A landscape with many peaks, sampled at points; each row gives a point and its height.
A climber steps from a point to the highest of its 2 nearest points, and stops where none of them is higher. Distance is the straight distance between rows; heights are no part of it.
j206: [ -9  -5 -10   8   2  29 -19  29 -23  15 -38  12  26  25  19 -19   8  19
 -36   3]  h=372
j574: [-26 -23  21  -6  20  18   8  15  -9   2  12  17 -22  11 -18 -10 -45  -7
   4  -9]  h=44
j732: [-33  -2 -26  -6  12   8 -13  32 -13  17   8   2  -7  41  28  25 -27   6
  23  -1]  h=351
j419: [-10  18 -11   4  -7  11 -12   5 -13  15  10 -11   0  27  22  11  12  -6
  22  -2]  h=478
j228: [ 15  32  -5   6 -16 -14  -3 -29  21 -18  14  -3   0 -21  30  -7  31  -2
  10  11]  h=346
j276: [ 35  40 -18  15   2  -9   0   3  19 -21   7  -5   6 -30  11 -28  19   3
 -32  32]  h=182
j138: [-20  -8  -2   3 -23  -4 -12 -19  -8  17   0   0  15   9 -13  28 -19   5
  25 -11]  h=546
j721: [ -2  -8   4 -13  -8  -6   8   8 -26  27 -41  -3  16   3   6   0 -27  18
 -30  -6]  h=37
j852: [-25 -30  13   8   4  28 -10   8 -27  13 -28  13   2  18 -36 -20 -16  16
  13   5]  h=332
j978: [ 23  16 -22  15   0 -19  -6  32  16   0  17 -32  20   6   4   8 -10  15
  11  40]  h=525
j222: [ -8  -7   9 -16   2   9  10  -7 -30  25 -22  15  -1  -1  11 -13  -8   3
 -31  -8]  h=90
j182: [ 35  10   4  10   6 -18  19   8  14  -5  34 -27  13 -14 -21 -16  -5   1
 -10  27]  h=317
j576: [ 12   6 -12   3   3  -9  10  -1  -2  -5  24 -14 -10  -8  40  15  -7 -26
   3  -8]  h=558
j102: [  0 -22  11  27   7 -30  23  -7  20 -12  27 -33 -12 -10 -14  18 -32 -10
  11   6]  h=556
j618: [ 51  14 -12  23  -5 -23  -7  24  11   7   0 -11  22 -14  17 -14   0  25
 -27  40]  h=322
j758: [ 10  10   3 -24  -7 -11   4 -61  27 -10   8   1 -21 -39 -15   0  27 -16
  -1 -19]  h=459
j310: [-11  11  -1 -32 -11  -4   9 -50   7   0  -6  27 -10 -28   0   3  35  -6
  -8 -17]  h=388
j738: [ 12 -25 -14  10  -4 -27  10 -21   9  18   5 -24   2  -2   3  43 -23  -7
  27 -11]  h=420
j486: [-15 -16  10  -1  -3  12 -11 -12 -34   5 -14   8   3  17  -8 -19 -21   0
  13  -3]  h=399
j128: [-15  -9  30  16   4  -7  17  37  24 -36  29   4 -16 -11 -47   4 -25   1
  33  20]  h=635
j975: [ -4  17 -18 -15   7  19 -30  26  -5  10 -11   6 -19  34  60  18   6 -11
  14 -19]  h=360
j577: [ 10  16   0   1  -9  -3  -7 -17   1   0  23 -27   7  -1   1  -9  11   2
  29   6]  h=219
j622: [ 20  18  -2  13  11   3  14  25  12 -14  34 -12  -1 -16 -27 -15 -10  -8
   7  17]  h=253
j909: [-15   2   8  -4 -11  28  -5   5 -26  21 -44  20  21  20 -21 -31  33  15
 -39  -1]  h=641
j717: [ 46  31 -28  14  -3 -16 -13  36  13   4   4 -18  21   5  29   1   3  19
  -5  34]  h=421
j629: [-37 -21   2  15 -16   2 -19 -10 -12   4   1   8  15  17 -31  22 -13  11
  34  10]  h=619
j507: [-21  -4   1 -16   2  16   5 -19 -18 -12 -33  51 -10  -9  25 -19  21  -7
 -27  -2]  h=43
j97: [-10 -11  -8 -18  18   5  15  -9 -21  20  -6   1 -17   3  34   1 -16 -17
 -28 -16]  h=148
j346: [-25   2   1  -9  -8  19  -3  -1 -29  22 -16  11  13  26  -9 -19  24  -3
  -7 -11]  h=502
j219: [ -4   4 -13 -11   5   7 -29  40   0   6  -2  -3 -12  46  42  34 -18 -12
  30 -21]  h=319
j277: [ 33   8  13  -6   5 -19   7 -48  47 -28  15 -14 -19 -52 -16 -12  28  -2
 -10  -7]  h=540
j521: [  9  32 -27   9  -3   2 -12  15   5   9  24 -21  12  15  18  21  25  -5
  23   5]  h=545
j389: [  4 -13  20 -16   1  17 -21  -9 -12  -1  -4  22  -4   4 -58 -18  12  -4
  15 -32]  h=338
j781: [-12   9 -11 -11  -7  17 -19  19 -25  11 -42  24  12  22  43   1  11   5
 -32 -16]  h=289
j607: [ 38  26 -12  16  -2 -33  10  -3  31 -28   9 -11   1 -23  55  18  28 -14
 -18  11]  h=523
j884: [ -7 -24  28  -1   0 -15  14  16  13 -22  26  -1 -14  -9 -60  13 -25  -4
  37  -2]  h=716
j8: [ 33  27  -8   4 -11 -22 -12 -25  23  -7  16 -33  10 -20   9 -10  14   2
   7  12]  h=276
j883: [ 11  19 -22  12  -1 -12  -9  42  16   3  21 -27  12  20  19  35  -3   5
  30  20]  h=632
j919: [-21 -42   4   4  -5 -14  20   4 -16  28 -17   1  -2   7   4  34 -41   6
   4   2]  h=390
j98: [-14   0   3  -9 -24  12 -16 -25 -15  10 -42  32  16  11  19  -9  48  15
 -16  -8]  h=291
j489: [ -1  28 -40  19  21  32 -23  20   5  -7  25 -11   3  26  32  -6  35  -2
  16  16]  h=463
j335: [-13 -20  27  -9   5  18  -8  20 -24   4 -37  24 -10   5 -52 -24 -21   9
  14 -10]  h=284
j955: [ 52 -12   0  22  12 -35  13 -10  33   5   7 -41   2 -35 -28  -6  -9  13
 -22  24]  h=425
j250: [  1   5  -8   6  -4  24   0  23 -15  14 -44  13  43  11  -3 -21  20  32
 -42  18]  h=476
j296: [-16 -18 -19 -18  20   0   9  18 -24  29 -10   0 -15  17  26   7 -37  -2
 -19  -8]  h=208
j332: [  9  -2  31 -28 -11   9 -17 -31  -1 -12 -14  23 -10 -15 -35 -18  21  -6
  -2 -41]  h=373
j326: [-42 -25  21   6   3  10   7  11 -11   2   6  11  -8  21 -17   1 -38   9
  21   6]  h=20
j19: [ -9   8 -10  21  11  -3   6  27   5 -11  36 -13  10   5 -22  -2 -14   2
  27  35]  h=200
j495: [-41 -21 -17 -13  11   2  -2  29 -18  25 -14   9   0  32  16  28 -38  12
  -7   7]  h=282
j256: [ 10  23 -12 -19 -22 -10 -19 -35   9   5   1  -6   9  -8  12  19  26  -7
  16 -17]  h=274
j784: [ -9 -11   7 -21  23  24  13  -3 -17   1  10  22 -24   2  15 -19  -8 -15
 -10  -9]  h=97
j617: [ -2   4  -1 -17  -4  11   4  12 -16   9 -44  29  15  -7  40 -12   6  16
 -55   2]  h=197
j44: [ 23   5  22  11  15  -7  15  25  16 -22  36 -12 -11 -19 -42 -11 -10 -15
  14 -10]  h=210
j818: [ 40   6  14   0   3 -18   5 -33  45 -13  29 -27  -2 -32 -39 -12   4   2
  -3  -6]  h=640
j948: [ -7 -46  18  -6   8 -12  22  -5 -15  17 -24   8   2   1 -19   8 -38   5
 -12  -3]  h=477
j185: [  4  19   8   6 -12 -24   6 -43  17 -14   1  -8 -15 -27  36  12  24 -16
  -6 -15]  h=436
j235: [ -7  -9 -11   3   5   7   1  40  -9  17 -40  -5  29  21   7  -8 -28  43
 -26  21]  h=22
j80: [-22   3 -20  -1  -2  22 -13  17 -31  21  -5   3   4  35  17   4  10  -4
   1 -10]  h=417
j368: [-10 -24  33 -11   1   8  -1  14  -7   0 -17  20 -22  -5 -62   0 -17   1
  38 -20]  h=273
j658: [-10  10   8 -11 -32  -1 -12 -25 -11  -2 -18  24   2   7  35   2  29   0
  -6 -16]  h=361
j656: [ -2  -7  22 -29  -5  14   9 -15 -23  14 -32  27  -4  -8 -16 -24  16  -2
 -26 -13]  h=48
j762: [ -6  -9 -14   6 -11 -19  -2   3   7   9  14 -14   8  11   7  48 -24  -5
  36  -1]  h=473
j473: [ 56  32 -12  14 -15 -36 -10  -6  28   3   1 -39  13 -25  18   9   5  16
 -12  20]  h=211
j680: [-12  -3   2 -15  -6  -5  16 -19  -9   1 -42  36 -10 -13  43   1  10   2
 -47  -7]  h=106
j65: [ 12  -5  23 -27  -3  -9   2 -51  25 -15  -6   9 -27 -34 -34  -8  19 -10
  -4 -45]  h=412
j588: [ -3 -42  26 -10  -6 -13  14 -19  -9   1  -1  -4  -7  -1 -32   9 -32  -7
  13 -13]  h=564
j24: [ 12 -21   6  23   9 -19  22 -25  10  -5  18 -37 -10 -17  -8  13 -16 -31
  -8 -16]  h=613
j124: [  7  22   8   4  10  22   0  -4   6 -22  34  15  -3 -14 -23 -31  35 -14
   9   2]  h=283
j938: [  0   2  -1  -4 -11  -7   1 -14 -11   3  -1  12  -4  -2  52  17   8 -21
 -11 -21]  h=452
j133: [-10  28 -23   3  14  30  -8  -2  -8 -12  20   2 -10  11  19 -17  47 -11
  11  13]  h=396
j257: [-14  -7 -25  -2   3 -15   7  23  -2   4  21 -13  -3  26  27  41 -30 -14
  23   2]  h=415
j682: [-16   3  14   7 -12  12  -8 -10  -9  -2  20 -13  -1  13 -16 -13   2  -2
  39   7]  h=180
j199: [ 40  27  -9   8  -5 -30  10 -12  34 -25   8   2   9 -50  -1 -17  28   3
 -34  22]  h=270
j889: [ 46  27 -20  17   9 -17 -13  38  29  -6  22 -28  -4   0  54  17   3  -5
  -1   6]  h=553
j882: [-59 -22 -26   1  16  16 -12  41 -12  12 -20  15   8  42   4  16 -30  32
 -11  12]  h=215
j662: [-13 -13   6   5  -3  13   0  30 -23  19 -38  10  26  13 -18 -15 -35  23
 -26   7]  h=78
j287: [-41 -13  -5   9  12  -7  13  22  12 -25  33  -8  -8   8  -6  14 -29   2
  31  31]  h=156
j488: [ 24  29 -13   7  -2 -18   0   7  16 -14  19 -25  -5 -10  52  16  12 -14
  -2   1]  h=686
j582: [ 15  -6  10  12  -5 -16  16 -48  12  -5   8 -27 -16 -20  12  10   7 -27
  -9 -29]  h=526
j263: [ 37  13 -16   8  -6 -39  13 -27  41 -30   6 -14   6 -41  28   6  41  -4
 -28  14]  h=381
j776: [-15  14   2  -6  16  34   6  -5  -9 -17  15  27 -13  -2   0 -21  37 -19
   5   3]  h=334
j45: [-17  15 -32  10  20  31 -29  26   1  -3   7  -6 -13  38  45  10  21  -3
  18 -13]  h=407
j974: [ -2  10  -9 -29 -18   3  -6 -41  -7  15  -1   4  -2  -6 -15   4  26  -3
  -2 -18]  h=326
j271: [-39 -27   8   3  10  15   7  34 -16   5 -25  21   3  15 -14  -7 -43  27
 -23  12]  h=135
j940: [-26 -28  28   8  -5 -20  22  -1  10 -12  13 -11 -14  -6 -31  15 -36  -8
  26   1]  h=639
j819: [-33 -22  17  15 -11  18 -13  -1  -8   5  -3   0  13  30 -56   0   5   4
  35   0]  h=541
j131: [  0 -14  16  -4  25  20  15   9 -16 -11  28  15 -21  -1  -5 -11 -26 -23
   2 -17]  h=69
j754: [ -2 -11  17 -13  -5   2 -11 -20   3  -2  -1   4  -2 -11 -61  -2 -10  -2
  30 -19]  h=305
j684: [-50 -34  11  17  10  27  -9  35 -17   0 -30  14  -1  30 -48 -14 -10  11
   8  11]  h=279
j747: [ 58   3  14   6   2 -20   9 -28  38 -10  11 -25   0 -40 -22 -21   5  15
 -28  16]  h=527
j535: [  6  -8   0   4   3  -5  15 -16  -8   6  19 -12  -6 -12  -1   6 -23 -21
   3 -10]  h=524
j424: [ 27  26  -3  -3   5   6  -6 -14  14 -33  25   9  14 -25 -11 -28  38  -8
   7  19]  h=232
j661: [ -7   8   0  -6 -17  16  -6 -12   1   4 -54  42  24   3  21 -10  53  33
 -39   9]  h=223
j100: [ 19  14  24  -4   4  14   8   0   5 -13  29   6 -13 -18 -30 -22   5 -19
   9 -16]  h=242

Call two points neighbours if one is among the 2 nearest of the other. Go from one point of each pair to the other, from neighbour to neighbour, staying as high as possible. Name the lowest point that can't be avoided.
j883 / j762 | j738
j489 / j883 | j219
j909 / j762 | j80
j488 / j24 | j535
j883 / j884 | j717
j24 / j884 | j102
